Each row is a point on a tangle of strands that fork and nearly touch. The rows are in no order.
Two points are linked if the straight distance between their rows is under 94.
(233): [ 44  10  46 -42 -11 -41 -14 -19  17  48  24 -10   9  16  20 -64 -28 -47
 -40  12   3]
(511): [ 10  24  41  19  16 -14 -34  42  -3   6 -20 -29  37  23   1 -25 -10  11
 -51  43  42]
(448): [-55 -40 -15 -11   6  26 -32  33  -3 -41 -34   5  -4 -18 -15  29  25  33
  36 -29 -18]
(601): [  1 -39 -29 -23 -50 -17   3  -6  33   5  19  51 -16  11  12  30  45 -10
  47 -58 -67]
(217): [-14  15   2 -46  -2 -25 -36  42  32   5  23  15  27  32  -2 -55  42  21
 -11   2 -24]
(429): [ 13 -24 -54  51 -28  16  45 -43   0   8  24  28  36 -44 -35 -12 -20  13
  14  74   0]
(40): [-28  28  27 -74  29 -50  11 -11  26  -4  43 -25   1  48  36 -33  21 -19
  -4 -28 -41]
(774): [ 66 -11  30  69 -22 -18 -14 -12   0  45 -27  12  29 -11  16  40 -37 -43
  21  15 -31]
(291): [-33   2  -4  -3  46  -5  -7  65 -20 -15 -23 -32  55  -1 -24 -36  14  42
 -48  27  22]
(492): [ 19 -23  11 -32 -36  -6  -5 -15  -1  38  26   8  11 -25  -7 -32 -32 -38
  -4  13 -12]
(835): [ 13  -7  18  10  20 -32 -23  28  -7  34  -9 -27  78  -5 -18 -63   2  -4
 -54  50 -18]
(784): [-11  11 -12  -4   1  42  27 -20  -8 -23  28 -18 -36 -20 -18 -16 -42  13
 -40  45  83]
(171): [ 12  -2  23  -8 -35  41 -63  -9   5  44  -2  -3 -74  -8  -5  41  26 -16
  -8 -30  18]
(687): [-35 -13 -10 -53  -5 -23  14 -15  14 -14  18  -3 -33  50   5  15  33  -3
  29 -51 -51]
(407): [-20  14   1   7  20   2  -7  36   5 -63 -43   2 -23  29  22  24  27  48
  37 -47  15]
(739): [ 22 -15  35 -37 -19 -29   7 -33 -10  29  23   6 -29   3  16  22 -14 -67
  15 -43 -39]
(704): [ 16  25  39 -38  31 -63   9  -3   6  40  29 -21  52  15  22 -78 -14 -32
 -28  11 -10]
(292): [-21  80  16 -46  31 -22  74  17  21 -38  21  -1  -3  51  39 -28  -8  20
   6 -32  10]
(112): [ 61   4   9  14 -39 -32  31 -29  11  45  12  24  48   3  -4 -51 -39 -36
  -4  44 -23]
(44): [ 27 -18  -7   0  11  -1  31 -65 -36  34  46  10 -20 -49 -15  21 -75 -69
  19   6  -7]
(65): [-35  -8 -11 -80 -13 -17  25 -15  11  -1  47  18  10  -8 -12 -59   2  -4
  -5   1 -20]
(365): [-59 -23 -29 -53   4  24  44 -24 -13 -49  18   5 -40 -16 -13   3  -8  12
  32 -21  -7]
(452): [-56  13 -18 -32  13  22  16  60  12 -61 -17 -11  -6  20  -6 -23  18  71
  -7  -4  49]
(866): [ -3 -21  -8 -16  28 -36  -8  37  -8  21   8  -2  84 -23 -24 -83  27  -2
 -42  13 -42]
(57): [  3 -13  23   5 -22  17 -38  -7   4  11 -14  12 -42 -15   4  37  -1 -16
  12 -22  -6]
(726): [ 54   4  10  55 -24 -30   9 -16  -5  39 -23  22  59  -8   7  -8 -33 -33
   1  48 -33]
(781): [-52  15   4 -23  43   4  18  45 -12 -73 -37 -42 -26  32   2  21  15  29
  31 -49  38]
(150): [-38  -1 -11 -13   1  39  -4  49   0 -32  -8 -17 -12  -2 -21 -20   6  55
 -24  37  64]
(353): [ -3 -21 -15 -17 -53  47 -54 -13  21  39   9   7 -79   4   4  42  65   2
   4 -57  -7]
(26): [ -5  44  35  -8  15  16  25  14  -7 -48 -28 -34 -56  34  21  20 -22  10
 -20 -24  80]
(164): [-38   9  -4 -27  21  -5 -21  64  17 -17  -3  -1  47  15 -12 -54  41  48
 -23  18 -10]
(136): [ 25  15  14  14 -26  44  -2 -63   7  30 -29  21 -79  -4  26  61  28 -10
  27 -79   0]
(329): [-20  -2 -18  -3  41   9  54 -42 -47 -39  16  10  -6 -26  -1  17 -51  -9
  30  -1  12]
(218): [ 50  24  55 -22 -42 -13 -26 -34   1  49  14  -4 -27  21  11 -27 -28 -49
 -41   8  26]
(523): [  0 -22 -12   9  33  16  20 -47 -49  11  53  -6  -4 -43 -26  10 -55 -40
  -1  37  22]
(252): [ 23 -19   2  73 -17  22 -42  12  33   3 -58  32  10 -27   4  48  15  25
  33  10 -17]
(457): [ -9 -17 -45  71  11  35  -8 -14 -37  10  17 -44  40 -55 -39  17   2  22
 -13  82  40]
(638): [ 40 -20  -4  71  -9   9   0 -28  -4  46 -17   6  11 -61  -8  49 -37 -42
  34  33 -16]
(196): [-36  63  38 -70  46 -36  57  -7  22 -27  35 -40 -18  66  38 -18   4 -13
 -10 -35  -2]
(386): [-12 -40 -57  34 -18  21  11   4 -10   9   7  15  50 -46 -51 -24   6  25
  -1  61 -18]
(757): [ 21 -13  -5  64  12   9 -22  -9 -32  30 -10 -23  30 -42 -19  33 -32 -21
   1  53   7]
(269): [ 34  -2 -36  34 -30 -12  58 -42  -1  23  31  26  57 -18 -15 -50 -32 -10
   2  67 -11]
(609): [ -5  43  30 -20  11  -2  -4  41  11 -33 -19 -15 -27  50  25  -3   4  32
 -19 -17  54]
(886): [ -2  44  25 -27   2 -18 -20  43  35  -9   3   0   8  50  21 -43  24  29
 -30   6  21]
(225): [-10 -23 -18 -26 -30  15  19 -31   1  13  43  19  -9 -34 -25 -34 -24 -14
  -8  36   6]
(735): [-20  22 -18   6 -11  27   0  47  26 -61 -35  14 -25  30  12  -4  36  67
  11 -16  37]
(722): [ 55  41  -1  44   3 -43 -31  29  20  -8 -32  36  -2  70  61  22  19  18
  18 -52 -30]
(102): [-33  18  13 -14  19  33  23   7  -6 -67 -36 -24 -68  18  14  35   8  21
  17 -46  61]
(514): [ 41   2  10  43 -34  44 -29 -39  32  40 -32  43 -60 -33   6  60  28   5
  15 -37   4]
(530): [ 36 -20 -18  14 -49 -28 -27   8  33  19  -5  54 -15  27  30  23  38 -10
  26 -56 -50]
(541): [ 32  23 -32  14 -20 -38 -30  11  35  -2 -12  43 -10  60  58  12  39  19
  25 -69 -57]
(472): [-18  18   4  18  -7  44  10  23   0 -31 -15 -30 -23   0 -16   7 -23  37
 -33  49  90]
(671): [  0   2  -4  14   3  22   8 -23  14 -49 -45  24 -51  -5  18  63   2  14
  52 -60  -8]
(554): [-14  -9 -47  31  43   6  26  22 -43 -19   2 -24  70 -26 -43 -35  19  23
 -41  34  -8]
(688): [ 39  19  29  33  13 -38 -55  20   1  -5 -37   7  -1  48  43  39  -1  -7
  18 -39 -22]
(23): [  6  12  22  21   2  28 -23 -11  -4 -17 -45   2 -65 -13  20  55  -1   2
  24 -32  22]
(477): [ 30  33  41 -11  14 -49 -14  26  13  32   1   1  51  33  21 -53   3 -11
 -25  16 -23]
(6): [ 30   9  44   4   0 -38 -59  37  22  36 -15 -21  56  30   6 -52  13   0
 -53  42  11]
(300): [-25   2  -7 -77 -49   2  23 -31  29  -4  41  18 -40  24  -9 -37  25   0
  -9 -18 -16]
(334): [ 21  -5 -41  88 -11  10   8 -42 -32  24  11 -29  57 -43 -20  18 -20   4
  -2  79  17]
(672): [ 16  12  40  37   2  15 -52  23  -3  18 -28 -34   0   4   4  19 -16  -2
 -32  41  40]
(887): [  8  33  36  14  67 -31   3  49 -24   7 -28 -31  65  23   5 -27  -3   1
 -39  19   9]
(355): [ 37  -1   3  62 -43  41 -35 -11  39  26 -43  32 -28 -35   7  42  10  11
  10  14  11]
(461): [  8   9  -8  26  -4  56  32 -63  15 -20 -42  38 -67 -30  14  68   7  -1
  48 -74  -2]
(570): [ -7  11   9  23  74 -13   6  46 -41   0 -11 -66  65  -4 -17 -26  -5  14
 -79  30  30]
(31): [ -7 -35  -9 -43 -50  -2 -36 -13  21  39  32 -11 -54  16   6  41  48 -30
   6 -59 -35]
(618): [ -2 -32  29 -59 -16 -15 -25 -39   3  41  41 -32 -55  26   9  34  14 -68
   2 -51 -34]
(625): [-74 -28 -25 -53  10  11  12  15 -12 -58   1  -3 -12  -1 -18   8  24  33
  39 -28 -25]
(67): [ 45 -30  21 -10 -25  -6  18 -37 -14  43  29  23 -22 -42  -1  34 -43 -79
  27 -14 -25]
(596): [-17 -19 -21 -46  13 -31  21   9 -17  12  28   5  52 -21 -35 -67   6 -17
  -9  13 -35]
(101): [-30 -37 -19 -37 -17  -8  18  -4   8 -21   7  29 -19  -7  -1  32  12  -2
  56 -45 -56]
(340): [ 20 -12  16  51   3  -6 -41  28  -1  -5 -54  27  17   6  18  39   3   9
  36 -21 -24]
(372): [-23 -35 -40  42  33  27 -14  19 -46  -7  -1 -34  48 -47 -54   6   4  16
 -26  51   7]
(419): [  1   1 -31  46  38   6  43  20 -32 -31 -24  -2  54  -7 -17  -1 -10  24
   0  26  -5]
(725): [-18  -9 -28  22  42  13  41  -7 -40 -31   4  -9  15 -16 -13   1 -37  12
   0  21  29]
(69): [-28  -6  -6 -62  -3 -45 -20   7  25   2  41  -6   1  52  21 -15  39 -15
   3 -38 -55]
(409): [  2   4 -16  25   7  32  14 -44 -27   3  51 -20  -9 -30 -24  -4 -50 -12
 -23  71  63]
(314): [-37 -10 -12 -23  22  12  55 -45 -28 -42   7  10 -45 -23   1  43 -33 -14
  48 -35 -22]
(674): [-29 -32 -45   4 -28  33   6  -3   0   6  26  25  -2 -45 -41 -21  -3  23
  -6  59  17]

A fork is a point with three links, a tip a point with one. Leave the first point through the second and follow the links. Name the first fork or tip that comes.
(225), (674): (448)
(725), (419): (492)
(739), (67): (511)
(722), (541): (292)

A fork is a point with three links. Follow the links from the first point to the second and name the forks in between, in order.
(477), (781): (6), (511)
(739), (300): (511), (6)
(672), (67): (511)
